Each row is a point on a landscape with many valleys, with its height.
From any point a ball rolls to the lowest of the 2 points nearest to it. It stops when none of these is lower. Distance is the straight distance between rows; heights are no part of it.
<73>: [ 99 108  91 114 108  91  94  99 106  86 157  86  65 112  72 124 124  69
  58  87 132  95 113 131  99 102 133 109  85 116  84  67 113 112  85  95
  89  94 112  82  89 114  97  95 130  88 134 117  98]  height 554
<1114>: [102 124 108 114 111  81  88 110 112 104 112  83  64  98 100  96  96 124
 106  90  94 120 123 100  81  95  90 106 103 100 101 101 118  99 109 112
  94  79  87 114  87 127  23 117 120 135 118 106  69]  height 270
<402>: [110  75 104  77 101 148 105  81 106 129  62 106 123 100  96  99  89 101
 125 115  99  78  75  99 103  98  94 122  99 122  74  81  88 124  72  83
  57 125 119 124 134 102 133  91  72  84  66  97 128]  height 233
<422>: [ 85  64 149  94 104 157 106  98 114 114  58 102 134 103 118  98  95  62
 114  95  93  87  89  78 132  72 112  86 110  92  91 113 100  98  65 112
  84 101 113 121 133 107 117  98 104  84  71 105 136]  height 380
<452>: [104  74  98  73  78 117 107  83  95  91  93 131 118 109  98 119 107  53
  87  94 108 107  82  95 103 110 103 104  83 114  87  93  98 119  83  90
  90 115 137  96 122  93 137  80  88  61 107 103 145]  height 634
<372>: [ 92  96 104  98 118 123 112  99 108 120 107 104 102 110 103  79  77  75
  97 106 108  92 112  88 115 115 113 124 125  84  81 107  89  95  92 111
  94 111 102  95 131 108  98 106  91  91  62  61  93]  height 268
<530>: [109 107  65  93  87  96  89  82 100  89 129 102  90 110  92 121 118  73
  78  98 121 100  87 127  84 110 117 108  87 125  83  78 100 134  95  82
  81 112 119  83 106  96 120  88 118  86 118 103  94]  height 603
<967>: [105 110  59  97 100 118 116  87  91 120  94  81  84  93  76  84  99 149
 122 125 100  87  76 124  80 108 106 142 106 131  79  62  90 120 111  86
  95 122  93 107 111 101 121  97  74 101  85  92  80]  height 549
<612>: [108 102 118  98 122 111 110  96 116 148  86  83 111 108 116 100  67 124
 124 105  87  84  86 115 116  80 128 107 100 127  90  98  95  95  86 117
  71 109 100 100  90 101  95 120  99 111  67  85  77]  height 727
<522>: [ 79 103  85 116 107 101 106 103  95  99 108  74  59  84  86  64 100 114
 109  93  91 121 122  96  90 115 101 130 119  87  92  91 112  90 127 128
 107  86  76 114 121 141  43 116  96 114  98  99  71]  height 465
<624>: [100  84 127 112 102 101 118 124  92  69 110 102 120  93  98  87 106  79
  87  85 101 105 112  69 117 109  98  77 109  60 111 112 116  64 109 105
 158  89  91  93  80  94  98  90 108  96 119  99 109]  height 330
<1242>: [ 84  99  96 122 103  94 110 139  88  89 116  92  89  91  80  63  90 107
  90 107  84  99 114  80 102 121  70 118 117  55 102  89  96  73 122  93
 145 104  66  86 106  82 100 102  87 123  93  79  81]  height 704
<1041>: [108  63  72  89  86 102 107  88  83  64  74 100  74  70  83  75 130  96
  99  89  97 126 107  97  79 111  82 103  99 100 103 100 112 115 133  99
 103  85 101 133 147 134  83  97  94  93  99 113 119]  height 685
<235>: [109 108 104  94  82  78  92  95  93  87  79 105 114 106 109 112 117 126
 114  99  93 111 101  95  89  87  80  76  90 110 132 116 107 113 108  88
 102  92 101 114  78  90 109  88 109 103 125 129 114]  height 165
<253>: [112  68  96  97  94 112  96  87  96 124  52  84 101  93 123  98 106 126
 143 101  80  92  67 123 107  63 101  80  87 137  94 122 108 109 110 116
  57  83 107 148 118 118  73 122  88 116  68 117 104]  height 400
<1139>: [101 125  87 106 127 112 102  94 113 152 105  75  87 106  94  89  64 126
 121 107  91  86  88 125 105  95 132 134 106 130  76  81  89  94  84 119
  69 110  95  93  97 120  86 113  88 117  65  75  59]  height 750
<412>: [117  96  77  72  87 118  72  79 103 117  55 138 115 104 120 113  87  95
 109 119  91 104  72  77  97 114  47  98 100 104 103 113  79 121  87  99
  69 108 120 118 136  82 122 107  72  99  63  91 137]  height 120
<925>: [116 113 117 101  88  78  77  93 103  97 111 121 128 121 134 142 113  68
  82  79 110 110  93 108  96  93 113  61  80 103 128 126 102 105  87  92
  91  90 120  80  75  82 106  88 137  95 121 122 117]  height 627
<1207>: [ 96  54 104  85  69 112 110  91  78  54  82 108 100  89 103 117 138  65
  91  74 113 121  96 111 103  91 111  75  72 107 109  99 119 115 104  98
 105  78 122 114 100 117 104  78  96  64 132 149 136]  height 366
<570>: [105 102  72 103 106 110  89  85 106 104 120  96  74 117 114  95  83  29
  79  87 129 108 113 106 100 121 120 112 109 100  78 118  94 105  98 121
  66  85 117  79 142 125  69  94 115 102  72  74  87]  height 262
<100>: [ 84  75 148  97 104 117 130 119 101  91  67 102 116  79  84  87 103 121
 121  98  94  94 105  67 126  84  91  92 111  66 105 106 106  80  93  96
 141 100  91 123  91  98 114  89  89  88 101 116 125]  height 332
<186>: [ 91  78 128  90 105 114 122 123  96  86  58 108 107  76  85  78  96 125
 120 105  89 101 104  58 118  96  64  93 125  59 106 107 102  84  95  89
 122 103  81 132 122 101 111  97  83  94  83 102 130]  height 273
<829>: [ 88  87  85 105  97 112 100 128  84  74 110 112  88  85  83  61  90  91
  84 111  90  96 111  70 103 125  58 121 131  30  96  93  89  79 115  92
 134 114  73  89 131  84 108  96  75 115  80  71  96]  height 741
<15>: [111  97 123  94  88  88  83 102  89 104  57 113 145 102 126 120  90 118
 119  95  82 114  96  80 108  82  65  50  95 101 146 144  98  87  90 100
 105  90 109 115  72  76 123  99  87 111  94 124 138]  height 205
<544>: [ 70  87 116  90  99 116 146 113 102  77 123  91  98  95  63  99 115 108
  79 105 105  87 118 113 126  87 135 111  90 102  79  59  98  94 105  96
 140 105  99  87  84  95 136  93  89  66 137 120 108]  height 438
<1240>: [ 86 118  48 117  98 107  80  86  80  90 110  99  49  82  86  61 104 128
  99 129  96 106 108  96  65 126  85 144 114  77  87  85  92 108 129 107
  89 108  79  96 147 121  72 112  74 122  88  75  64]  height 661
<30>: [ 98 118  55 102 110 118  99  84  95 131 122  75  80  98  70  76  88 117
 103 120 110  85  85 128  84 107 123 149 100 131  65  55  86 119  94  92
  83 127  95  89 118 110 110 103  79 102  78  75  67]  height 575
<220>: [ 86  91  84 111 105 101 102 109  93  72  93  99  62  81  94  61 115 103
  95  96  92 125 129  76  92 120  82 123 129  57 106 111 109  80 142 120
 111  79  82 117 141 135  51 117  95 105  99  92  88]  height 545
<1339>: [105  98  95  81  89 100 102  95  97  99 102 128 132 116 105 126 104  71
  84 101 111  95  85  97 100 107 109  94  84 106 101 108  92 112  83  86
  95 116 129  86 104  73 146  83  99  70 112 102 131]  height 625
<561>: [100 130 118 111 122  68  86 107 120 127 135 112 117 116 109 132  96  94
  76  93 111  83 103 120 105  90 137  77  91 116 111  93  92  99  81  99
  94 117 105  72  55  89 121  93 128 104 123 102  91]  height 590
<568>: [ 94  69 128  85  99 128 133  95 101  95  71  92 108  86  88  89 106 118
 113 101  96  90  96  91 115  92 109 116 104  88  93  89 109 100  95  99
 117 104 104 122 103 108 117  94  85  71  95 115 118]  height 385
<88>: [ 98  96 117  99  83  85 103 106  88  69  94 110 111 104 103 111 130 109
  98  92 100 115 108  93 106  89  96  77  84  94 128 117 104  98 115  89
 132  85  95 104  68  88 110  84 110  94 141 140 118]  height 230
<404>: [ 92  85 108 102  96  90 121 115  93  80  79  99  90  80  99  73 112 126
 120  99  83 117 116  70 107  97  72  93 116  73 127 119 116  85 131 110
 131  83  77 134 104 112  76 102  97 109 110 111 104]  height 650
<755>: [ 96 119 100 118 104  79 103 118  95  96 116  97  90 101  98  84  93 110
  97 103  95 106 113  88  96 120  92 105 115  79 110  94  92  92 115  99
 128  99  71  84  98  87  92 107 103 115 101  88  77]  height 659
<510>: [103  97 139 106  98  87 108 111  94 106  87 103 131  97 112 111  97 120
 107  98  90  92  98  99 115  80 108  65  89  97 121 113  97  81  99  96
 131 105  87 100  45  82 110  98 106  94 124 117 100]  height 328
<922>: [ 95 116 109 114 118  82  84 109 113 127  84  99  93  92 129  83  74 126
 115 115  77 104 104  77 114 117  87 103 118  83 103 127  93  66 117 122
  85  99  68 109 100 107  59 122  82 125  69  62  74]  height 841
<1201>: [ 82  77 116  86  75 105 123 100  91  52  92  98  98  88  77 101 137 113
  98  91  97 118 111 101 114  83 107  90  86  94 108  97 110  94 116  91
 140  84 105 110  82 103 119  78  91  74 142 146 122]  height 293
<753>: [ 99  87 115  97 102 112 115 111 101  81 109 108 117 102  99  94 103  71
  87  94 105 103 105  75 114 116 100  89 110  75 105 114 102  88 103  98
 132 100 101  94 101  92 107 100 100  84  98  95 111]  height 271
<539>: [114  80  87  91 107 124 105  84 102 132  65  78  98  90 104  87 102 130
 135 106  89  87  72 124 109  83 108 112  92 137  89 100 100 107 109 101
  60  98 100 140 122 119  79 118  82 113  59 105  85]  height 352
<1084>: [ 97 134  92 113 123  96  97  94 112 134 107  73  77 109 106  91  62 114
 108 107  90 104 103 107 109 103 119 128 108 109  87  90  90  89  93 122
  82 101  91  91 100 126  61 115  96 126  73  79  56]  height 775
<347>: [ 84  62 118  83  73 109 112  92  86  56  73 112 107  91  94 113 133  92
 106  84  98 122  97  90 105  79  90  80  83  91 120 115 116  99 102 100
 126  75 119 125  90 106 108  80  88  67 124 146 141]  height 335
<1060>: [102  82 122  97 111 127 119  90 109 138  85  84 119 102 100 105  85 121
 124 103  91  64  77 131 117  70 139 108  90 143  81  91  98 104  85 105
  65 108 113 106  78 108 110 110  96  90  83 107  82]  height 709
<18>: [106  96 127 104  92  82  97 115  87  92  78 114 140  93 117 112  96 121
 119  97  97 112  96  82 110  85  77  52  90  89 134 128 102  76  91  85
 129  98  91 104  53  73 124  89  92  97 118 112 126]  height 266
<1190>: [127 135 111 107 117  72  70  91 120 130 101 101  91 118 134 124  86 122
 105  98  99  99  94 117  86  86  98  82  89 123 115 106 109 103  98  90
  63 100 108 105  68 101  55 115 124 141 108  95  84]  height 286
<787>: [ 95  57 139  90 110 157 122  95 112 111  71  88 109 101 107  88  90  74
 112  91  98  87  97  98 121  85 117 102 107  96  84 103 109 104  82 118
  80  97 115 129 133 120  95  98  97  82  67  94 116]  height 349
<57>: [102  71  96  73  78 127 117  85  91  85  71 117 107  94  86 111 109  88
  99  99 102 105  78  98 102 101  85 105  85 114  97  88  98 116  88  85
  91 106 127 119 117  97 139  77  75  65 105 120 140]  height 643
<982>: [ 67  98 128 109 107 101 114 107 109 104 133  89  95 100  75 116 112  98
  78  83 104  90 116 119 120  74 139  93  86 107  81  78 106  90  89 118
 121  85 101  79  54 118  93 102 128  80 145 130  81]  height 498
<208>: [ 90  85  89  99 106 107 106  93 110  93 133 100  96 110  95 108 106  31
  79  84 128  97 116 108 104 109 143 104  96 105  84  99 106 108  93 115
  87  94 128  87 110 118  99  88 125  74 101  89 100]  height 245
<1301>: [122  90  82  84 101 130 109  76 102 134  76  95 122 101 103 102  95 123
 128 110  97  82  58 127  95  93 106 113  92 146  85  87  84 124  93  86
  65 126 122 121 116  97 119 102  81  93  66 100 106]  height 267
<877>: [ 94  77 153  93 109 139 106 117 115 106  80 108 145  99 117 102  97  70
 104  91 101  82  97  71 132  90 110  77 107  80  95 120  98  90  66  97
 110 105 109 107 107  93 122  89 100  83  86 103 135]  height 406
<662>: [109  79 116  97  93 112 102  85 100 122  52  89 121 105 125 105  97 133
 141 102  76  90  88 117 112  59  94  80  96 127 113 123 112 104 108 116
  73  90 110 138  88 106  84 120  95 113  83 115 102]  height 443
<344>: [102 105  84 116 100  93  76 123  90  90 101 120 103  95 125  82  81  95
  90 112  90 105 110  68 106 135  63  85 130  48 106 125  92  81 118 106
 112 101  73  83 108  89  83 109  83 122  83  62  91]  height 799
<607>: [ 86  92 148 112 114 100 117 120 113 115 112  94 136  93 107 106  95 102
 100  88  94  86 108  96 123  78 133  74  93  91 100 109  97  70  88 113
 134 100  97  82  48  89 105 102 115  90 115 102  95]  height 370
<868>: [ 72 106 119 121 114  98 128 116 111  94 146  73  84 104  72  90  98  67
  79  92 101  99 121  93 109 106 133 121 113  83  80  80 100  75  87 127
 139  97  88  76  90 114  93 105 117  84 119  92  82]  height 312
<1285>: [ 68  90 126  99 100 114 137 112 108  95 119  89 106  97  72 109 111 119
  88  93  97  84 111 115 128  73 143 102  87 108  82  72 102  89  95 113
 135  94 105  89  57 108 112 100 100  66 138 130  96]  height 469
<111>: [105  88  85  94  90 113 121  94  95  91 101  80  77  82  63 107 133  98
  97  92 114  84  78 147 100  97 138 107  78 147  73  66  95 125 108  84
  99  91 106 113  97 121 109  95  93  75 121 137  91]  height 377
<97>: [ 95 122 107 113 124  93  97 116 113 124 107  86  84 102 114  83  62 105
 102  99  89 105 112  88 115 121 104 112 120  84  94 113  90  68 102 129
  94  96  75  89 102 110  57 118  87 125  78  69  62]  height 810
<1011>: [ 98  87 136  95 105 115 115  89 104 129  79  93 130 101 110 115  95 128
 118 100  91  76  87 123 125  61 129  90  87 128 101 101 101  97  90 110
  93 100 107 104  62  99 107 107 101  87 101 120  90]  height 693
<1001>: [ 98 103 124 111 128 100  98 125 116 110 115  99 131 110 129 101  66  70
  99  90  99  95 119  78 120 110 115  68 121  80  97 133  98  62  86 115
 115 100  93  71  86  95  87 112 111 114  78  56  97]  height 473
<1068>: [116 108  87  74  98 121  71  85 104 135  66 125 126 105 120 108  71 112
 110 132  98  85  78  79 102 115  67 110 110  99  94 107  68 111  75  87
  69 129 106 107 136  74 127 107  65 106  60  65 122]  height 161
<244>: [ 97 107  84  97  89  95 100  89  97  64 128  99  85 106  84 105 123  78
  68 102 111 102 106 116  89 113 109 113  93 104  94  77 105 119 106  89
 113 105 110  82 103  92 123  89 117  81 131 111 105]  height 584
<1156>: [114 109 114  91  83  90  81  89  94 113  60 123 145 108 118 135  93 119
 119 102  93 101  70  93  99  86  70  70  80 120 135 127  89 104  85  90
  91 104 119 110  76  70 148  92  74  99  96 122 137]  height 144
<1044>: [126 144  79 108 112  78  61  85 111 133 105 102  83 118 127 118  86 133
 107 108 103  94  81 122  77 101  96 103  96 130 102  92  94 115  99  81
  62 110 101  89  92 101  81 113 111 132  91  81  76]  height 354
<148>: [ 96  82 112  77  90  98 104  99  91  84  55 113 107  74  85  92 102 123
 123 107  84 116  97  63 104  87  54  86 112  81 123 120 104  94  99  95
 110  91 103 134 122 104 120  90  76  91  88 115 140]  height 209
<219>: [ 78 124  99 122 119  90 100 106 109 106 124  68  62 101  86  88  89 103
 105  91  93 119 125  99  92 113 105 126 110  88  94  84 104  89  99 121
 106  87  77  96  96 135  42 114 111 125 106  99  57]  height 378
<1130>: [103 109  68  80  81  86  94  92  88  83  83 108  93  97  90 101 112 154
 124 118  90 110  80 102  72  98  54 106  96 113 118 101  95 119 109  82
  97 103  94 110 110  73 141  82  78 106 112 105 115]  height 203
<777>: [100  85 130  93  99 112 106  94 106 117  95 105 135 109 120 117  98  95
 100  97  98  79  88 116 121  73 136  85  84 116  99 110  97  94  81 107
  89 104 120  98  78  89 119 100 104  76 100 114 109]  height 678
<1182>: [110  85  98  89  97 105 111  89  96 121  61  88 112  91 102 104 102 156
 146 107  86  90  81 120 100  68  94  97  94 138 110 100 101 112 111 101
  80 105 112 132  84 108 104 103  83 101  95 120 102]  height 484
<816>: [ 70 100 119  99 110 111 135 122 114  91 141  99 110  96  66  93 104  89
  74 110 110  73 113  95 121 102 133 118 102  93  77  72  86  84  92  93
 135 118  97  81  94  82 144  93  97  78 126  90 113]  height 404
<126>: [ 94 131 109 118 118  63  86 118 112 113 160 103 101 113  94 123 102  80
  66  97 111  90 114 108 101 102 126  88 100  97  98  82  94  86  79 102
 113 112  90  59  62  82 126  96 128 105 129  86  84]  height 564
<1012>: [ 84  88  99 104  91  83 125 118  89  57  96  96  80  83  74  65 129 122
 105  98  87 124 124  79  95 101  67 106 108  68 123 102 116  90 137  94
 144  84  74 117 106  97  98  89 101 110 124 117 107]  height 688
<792>: [ 95 122 114 109 115  80 108 110 112 134 117  91 105 106  95 102  75 115
 102 104  96  90 101 108 107  99 130 108 106 109 100  82  91  92  85 101
 105 114  89  82  69  94 111 109 105 104  95  83  73]  height 302
<429>: [ 97  67 111  88 106 145 116  92 106 108  89 101 102 102  95  83  89  64
  96  95 110  97 106  91 111 111 114 117 116  89  77  94 100 105  93 103
  81 105 113 120 147 124  92 102  95  77  65  78 112]  height 314
<1093>: [114 136  84 106  92  64  81 104 101 106 111 105  96 106 100 111  98 143
 104 123  96  92  91 115  71 105  76 103  95 106 112  81  89 116 107  73
 104 121  78  79  78  55 130  95 103 124 117  94  81]  height 322
<17>: [121 141  82 100 108  75  68  93 109 130 106 109  92 119 132 110  75 108
  94 108 102  95  96 102  93 115 106  99 105 105 110 110  85 107  94  89
  78 110  91  78  95  88  94 114 108 125  85  69  75]  height 410
<3>: [ 99  81 143 108 127 124 108 120 118 108 108 103 147 104 118  99  83  63
  96  87 103  83 110  75 123  99 117  75 115  74  88 122 100  73  73 104
 118 102 100  89 100  93 105 100 109 103  82  74 115]  height 435
<1251>: [ 89  71  96 102  96  97 116 111  87  73  77  93  73  75  94  62 123 112
 117  85  83 123 130  81  98  98  82 104 118  81 107 118 125  90 138 124
 121  72  86 137 131 141  52 110 107 104 110 118 106]  height 605
<395>: [107  98 102  75 100 130 102  89 110 138  66 115 128 102  99 100  80 126
 127 124  97  80  77  85 100 101  83 124 108 106  89  87  75 126  72  76
  76 137 101 109 122  79 154  93  67  95  76  85 125]  height 202
<209>: [103 142  83 120 108  66  69 105 104 121 112 103  81 104 124  97  82 122
 100 117  97  96 108  90  93 128  87 109 112  82 105 104  82  97 109  99
  88 108  70  76  95  93  68 116  88 137  88  64  65]  height 486
<1074>: [110 133  89 120 105  73  78  98  97  90 148  88  52 110  81 105 107 102
  73  99 111 126 120 105  60 111  80 120  97  83 104  86 119 106 108  89
  96  91 100  83  99 102  47 116 117 132 124 103  83]  height 618
<863>: [103 119  97 119 109  63  76 125 103 102  90 113 102  86 135  83  86 121
 110 113  82 112 110  70 110 128  63  85 126  70 116 134  92  68 129 109
 101  97  60 105  95  99  57 119  86 132  87  70  84]  height 835
<930>: [ 97 103  63 104 103 113  98  86  94  93 133  91  73 105  82  75  96  57
  73 100 121 108 117 105  85 125 115 134 112  86  82  83  92 114 102 109
  98 103 103  82 141 120  91 102 102  90  84  70  83]  height 130
<1020>: [112  90 110  99  84  98  86  86  97  96  92 112 128 119 138 127 105  67
  95  84 107 110  92 103 104  88 103  67  86 111 120 131 111 102  94 108
  81  79 122 101  95 100  91  98 125  93  97 118 115]  height 644
<6>: [111  84  97  97  89 103 103  82  93  85  90  98  95 102 109  96 109  89
 101  86 103 113 100 106  95 103 104  99  99 106 107 106 116 109 111 104
 100  83 107 113 108 113  81  99 113  93 101 112 104]  height 639
<259>: [ 69 107  99 114 115  97 121 115 107  88 159  91  94 104  69  98 107  64
  60 105 114  90 126  96 109 108 130 129 108  85  76  73  95  80  85 115
 133 111  94  69  95  93 123  95 112  79 119  81  91]  height 365
<578>: [110 126  93 118 110  78  86  96 105  93 161  83  60 114  74 118 113  95
  64 101 116 108 114 123  70 102 105 122  90 104  90  68 124 109  94  90
  96 101 107  79  87 106  77 104 124 112 139 110  86]  height 583
<1351>: [112  88  74  90 110 138 101  80  99 138  67  88  99  95 105  84  88 113
 126 117  94  86  63 119 100  99 105 116  98 135  76  97  88 107  98  96
  53 119 110 128 140 113  87 109  66 102  48  83  99]  height 308
<67>: [127  97  60  81  76 101  76  76  86  92  64 132 112 103 120 119 106  88
 117  97 100 107  60  97  75 100  56  83  79 136 115 112  98 127  93  94
  62  95 137 120 125  92 119  97  86  96  86 116 139]  height 48
<654>: [ 83 107  91 110 113 105 113 103 101 102 134  81  75 102  82  83  91  67
  85  93 106 110 117  97 103 117 123 125 113  95  84  86 102  95  92 121
 109  98  95  80 110 122  83 103 110  92  94  83  78]  height 226
<661>: [ 90 100  76 100  82  80 103 112  84  58  99  96  68  83  80  63 121 132
 105 110  91 120 126  88  76 105  62 122 111  74 115  98 109 102 140  95
 119  88  71 113 127  98  87  97  97 116 117 109 102]  height 719
<854>: [109 101  74  93 103 105 116  89  93 116  75  84  96  85  83  89 103 163
 140 118  88  92  79 121  91  92  97 121 103 132  96  81 100 116 115  86
  95 113  97 120 100 102 110 102  75 104  95 105  93]  height 519
<1144>: [ 95  87  94  92  88 114 107  92 101  99 118  92  99  96  86 123 117  79
  86  83 120  83  88 143 112  85 146  92  74 135  74  79 102 113  95  99
  83  94 124  96  85 117 112  93 110  76 119 125  95]  height 338
<728>: [107 131  66  92  89  79  99  94  94  94 103  99  88 101  86 106 105 156
 112 131  92  97  85 122  67 100  70 122  96 118 110  78  89 124 111  77
 103 118  84  90  91  51 154  79  83 111 113  96  90]  height 261
<1226>: [104 147  83 120 104  71  69 101  99 102 122  97  60 105 103  98  97 107
  83 107 107 114 119  89  68 118  83 118 107  78 102  97 100 106 115  96
  96  97  83  80 108  98  56 121 106 137 105  85  69]  height 565
<77>: [106  94  73 100  99 109  89  83  96  86 121 102  78 114  97  95 104  37
  73  87 128 109 106 112  90 120 120 107  98 106  88  94  99 120  99 101
  81  90 119  86 129 120  90  97 124  86  95  83  95]  height 206
<1371>: [107  55  89  73  82 129 116  82  81  92  59 100  99  72  75  96 118  91
 116  96  96 100  74 108  90  95  86 100  90 127  86  84  97 117  95  90
  83 105 120 144 136 121 119  85  69  79  84 119 134]  height 656
<611>: [ 82 108 109 121 120  92 108 104 110  98 154  78  69 111  72 118 112  67
  71  80 114  98 120 125 107  91 133 109  89 107  80  75 110  98  79 121
  99  81 106  83  73 130  79  98 131  91 136 118  84]  height 531
<1314>: [119  79  74  75  82 125  85  73  92 116  63 125 116 104 114 114  89  78
 116 107  99  99  58  92  87 101  66  96  91 130  92  96  86 123  83  91
  53 111 137 125 144  90 118 101  72  94  67  98 139]  height 86
<425>: [107  90  88  99 100 106  89 118  84  76 104 122 107 100 103  82  94  73
  78 104 101 107 110  66 104 134  65  94 128  36  98 116  91  79 106  97
 130 112  82  85 129  88 102  98  90 105  83  65 110]  height 770
<336>: [ 91  57 120  91  90 128 128  93  96  91  87  94 109  88  87  98 113  97
 102  91  99  89  99 111 112  84 123 103  85 109  91  92 109  99 100 101
 110  92 117 118  96 124 103  98  94  65 104 128 113]  height 419
<1329>: [ 93 124  88 104  92  69  88 122  93  73 140 101  98 100  92 103 103  96
  70 112 106  91 113 106  92 120  74 100  98  82 104  77  95  97 101  79
 135 119  76  57  80  47 143  84 110 109 125 100  97]  height 487
<481>: [100 123 113 127  97  65  94 131  99  81 117  97 102  98 100 100 105 109
  94 102  96 112 123  88  91 107  82  79 102  80 122  96 108  93 115  83
 135 101  74  83  69  74  85 103 121 125 131 104  86]  height 607
<401>: [124 127  71  93  74  74  68  94  89  65 111 114  88 107 102 114 115 114
  86 111 104 116 104  97  61 113  56 105  93  87 118 106  93 123 114  80
 103 107  85  85 107  55 117  93 111 121 116 100 105]  height 396
<146>: [108  59  80  83  90 115 112  86  79  84  61  97  87  73  78  84 123 105
 113  96  94 113  86 112  87 100  83 104  92 111  97  95 104 116 117  98
  89  85 109 151 147 136  92  93  84  93  76 116 124]  height 671
<864>: [ 75  72 108  95 106 121 118  91 111 113 123  97 108 104  91 116 102  52
  86  77 119  76 106 135 120  75 161  91  74 122  63  91 102  98  80 120
  68  90 130  94  83 119 106  93 121  72 101 111  97]  height 311
<1209>: [ 89 106  62 104  89  95  97  94  86  82 105 103  63  82  84  64 112 133
  98 123  97 107 111  94  69 113  74 137 116  81  99  85 101 110 135  93
 110 107  75 100 135 101  94 101  85 118  96  96  85]  height 700
<962>: [106 102  95  89 103 106 108  99 100 110 104 105 111 107 100  92  88  96
  95 106 102  96  97  88 103 117 103 115 109  88 103 106  94 104  97  93
 111 116 101  92 112  93 113 103  97  91  80  84  98]  height 204
<162>: [ 81  96 143 115 112  98 132 120 112 111 111  83 107  90  87  93  91 117
 104  94  83  94 107  97 118  86 122  99 100  94  96  86  99  75  94 118
 135  99  85  92  54 105  94 109 105  93 110 106  71]  height 313
<252>: [111 124 116 102  99  77  81  94 111 105 116 118 116 119 119 144 108  97
  79  93 118  90  93 128 104  85 126  75  80 118 115 102 104 110  89  86
  84 104 119  81  64  86 115  88 134  97 134 120 100]  height 610
<1361>: [ 92 134  45 113 107 112  77  82  86 117 114  86  60  95  83  76  93 124
  96 130 107  93  93 115  68 120 102 143 105 104  73  71  90 116 107 102
  82 123  87  83 135 116  87 108  75 119  81  71  55]  height 612
<245>: [ 99 103  98 103  97  98 109  94 103  82 106  90  90  99  89 106 118 103
  93  92 103 101 103 114  98  97 113 106  92 114  98  87 111 115 113  96
 108  96 106 103  83 112  96 101 116  87 128 127  93]  height 613
<1212>: [119 120  95  99  94  73  84  97  97 106  80 104 103 104 124 114 106 145
 122 103  92 105  99 101  80  86  84  84  94 116 130 118 112 117 120  90
  85  95  95 119  84 101  74 108 116 125 108 112  99]  height 72
<1283>: [113 116  83 112 116  96  80  85 118 120 113  92  75 125 128 110  72  51
  92  93 109  98 107 112 104 101 128  99  99 112  81 124  99 101  93 124
  52  82 111  85 117 120  60 100 125 122  69  79  81]  height 327
<20>: [112 121 102 107 102  74  93 102 104 103 102  95  82  98 107 103 108 130
 110  97  94 111 113 103  80  88  95  95  93 113 116 109 119 114 121  98
  93  88 102 115  78 112  46 116 121 130 119 117  86]  height 174
<584>: [112 134  93 114 110  87  71  95 111 106 110 106  85 124 131 102  86  62
  83  90 113 109 112  88 102 120 105  96 115  90  99 135  98  93 103 112
  78  80  97  80 113 109  60 110 116 119  79  70  80]  height 402
<1055>: [103  99  83  74  82  89  96  91  89  88  65 119 104  88  84  94 109 143
 129 114  88 119  85  79  83  97  46  98 107 101 127 115  98 110 102  88
 100  96 104 124 121  88 133  90  72  97  92 106 136]  height 157
<1299>: [118 126 119 119 113  70  69 112 110  98 119 108 105 122 137 115  86  72
  90  81 111 109 118  89 100 103  93  56 105  90 120 134 111  84  98 100
 101  88  94  79  73  96  61 109 137 125 109  90  91]  height 520
<911>: [116 104  73  84  75  93  85  81 100  99 117 125 123 117 110 139 112  64
  82  96 122  98  76 121  92 110 112  94  81 124  98  92  95 131  86  86
  69 115 135  80 105  84 136  80 111  81 121 107 118]  height 615
<823>: [116  76  79  96  90 104  92  92  88  69  82  99  78  91 104  91 125  77
  95  82 110 124 106 103  83 111  91  92  96 100 105 115 114 115 122 102
  86  72 104 120 139 132  63 105 109  99  92 110 111]  height 663
<769>: [ 89 120  90 120  98  69  87 122  96  80 156 105 105 103  94 108 109  63
  59 103 111  93 117 100  95 114 103  93 106  80  95  86  94  92  93  94
 132 119  86  51  80  61 132  89 119 106 123  84  97]  height 525
<855>: [111 125 115 115 102  76  82 121 101  94 127 106 102 112 115 111 101  77
  82  88 107 110 118  89  98 110 100  75 108  82 116 113 107  87 106  95
 127  90  86  75  72  88  84 106 130 109 117  95  90]  height 561
<1345>: [110 121 110 112 119  85  71 110 109 105 103 107 108 120 142 105  77  76
  90  87  97 106 112  84 113 117  95  72 118  85 109 144  98  76 100 114
  99  87  90  83  96  96  66 117 117 120  81  66  82]  height 466
<723>: [ 90  88 107  97 115 113 117  95 116 114 121  96 111 107  99 104  92  70
  91  91 112  85 108 114 117  94 144 110  97 113  85 104 102  96  83 115
  86  99 117  90  99 111 109 100 119  80  86  91  91]  height 280
<1193>: [106  79 127  96  82 108  91  85  96 111  73 106 135 112 136 127 105  89
 112  89  91  98  81 111 109  63 114  66  75 116 119 127 106 102  88 110
  81  83 123 111  73  91 104 101 108  90  95 129 110]  height 662
<1072>: [ 90  79 120 109  92  92 118 134  87  61  97 103 117  84  86  84 105 110
 102  98  95 111 110  66 114 102  65  68 105  58 117 108 115  65 111  89
 154  94  82 102  77  83 112  84  93 107 120 102 114]  height 388
<1337>: [ 80 112 132 119 127  87 127 130 122 126 127  80 106  99  82  96  73 109
 102 100  95  84 113  95 115  99 129 114 107  90  86  78  86  72  79 116
 122 112  84  78  69  97 109 111 103 102 100  82  75]  height 243
<1032>: [109 125  82  93  75  71  80 107  89  62 119 115 103 104 102 118 109 106
  85 111 107 108  97 102  74 116  57  87  85  89 122 107  99 109 101  73
 121 109  80  70  77  41 146  78 103 109 130 105 109]  height 439
<1113>: [116 113  81  78  77  88  76  80  91  97  52 132 121 105 111 123 102 124
 129 103  95 108  70  90  82  87  49  78  84 132 137 123  98 117  92  89
  79  93 129 117  98  75 142  97  79 100  97 118 143]  height 95

Call two points neighbours if one is among the 2 nearest of the other. Go from one point of each pair to the other, from neighbour to neighbour, staying as low as possible. Name the highest point that can't be avoided.
<962> and <930>: <1001>
<1212> and <1337>: <661>
<244> and <930>: <245>
<67> and <1337>: <607>

For each start below, name the point where the ball stops.
<1209>: <67>
<404>: <1212>
<146>: <244>
<1001>: <962>
<662>: <67>
<578>: <930>
<863>: <77>
<97>: <1055>
<925>: <1055>
<855>: <77>
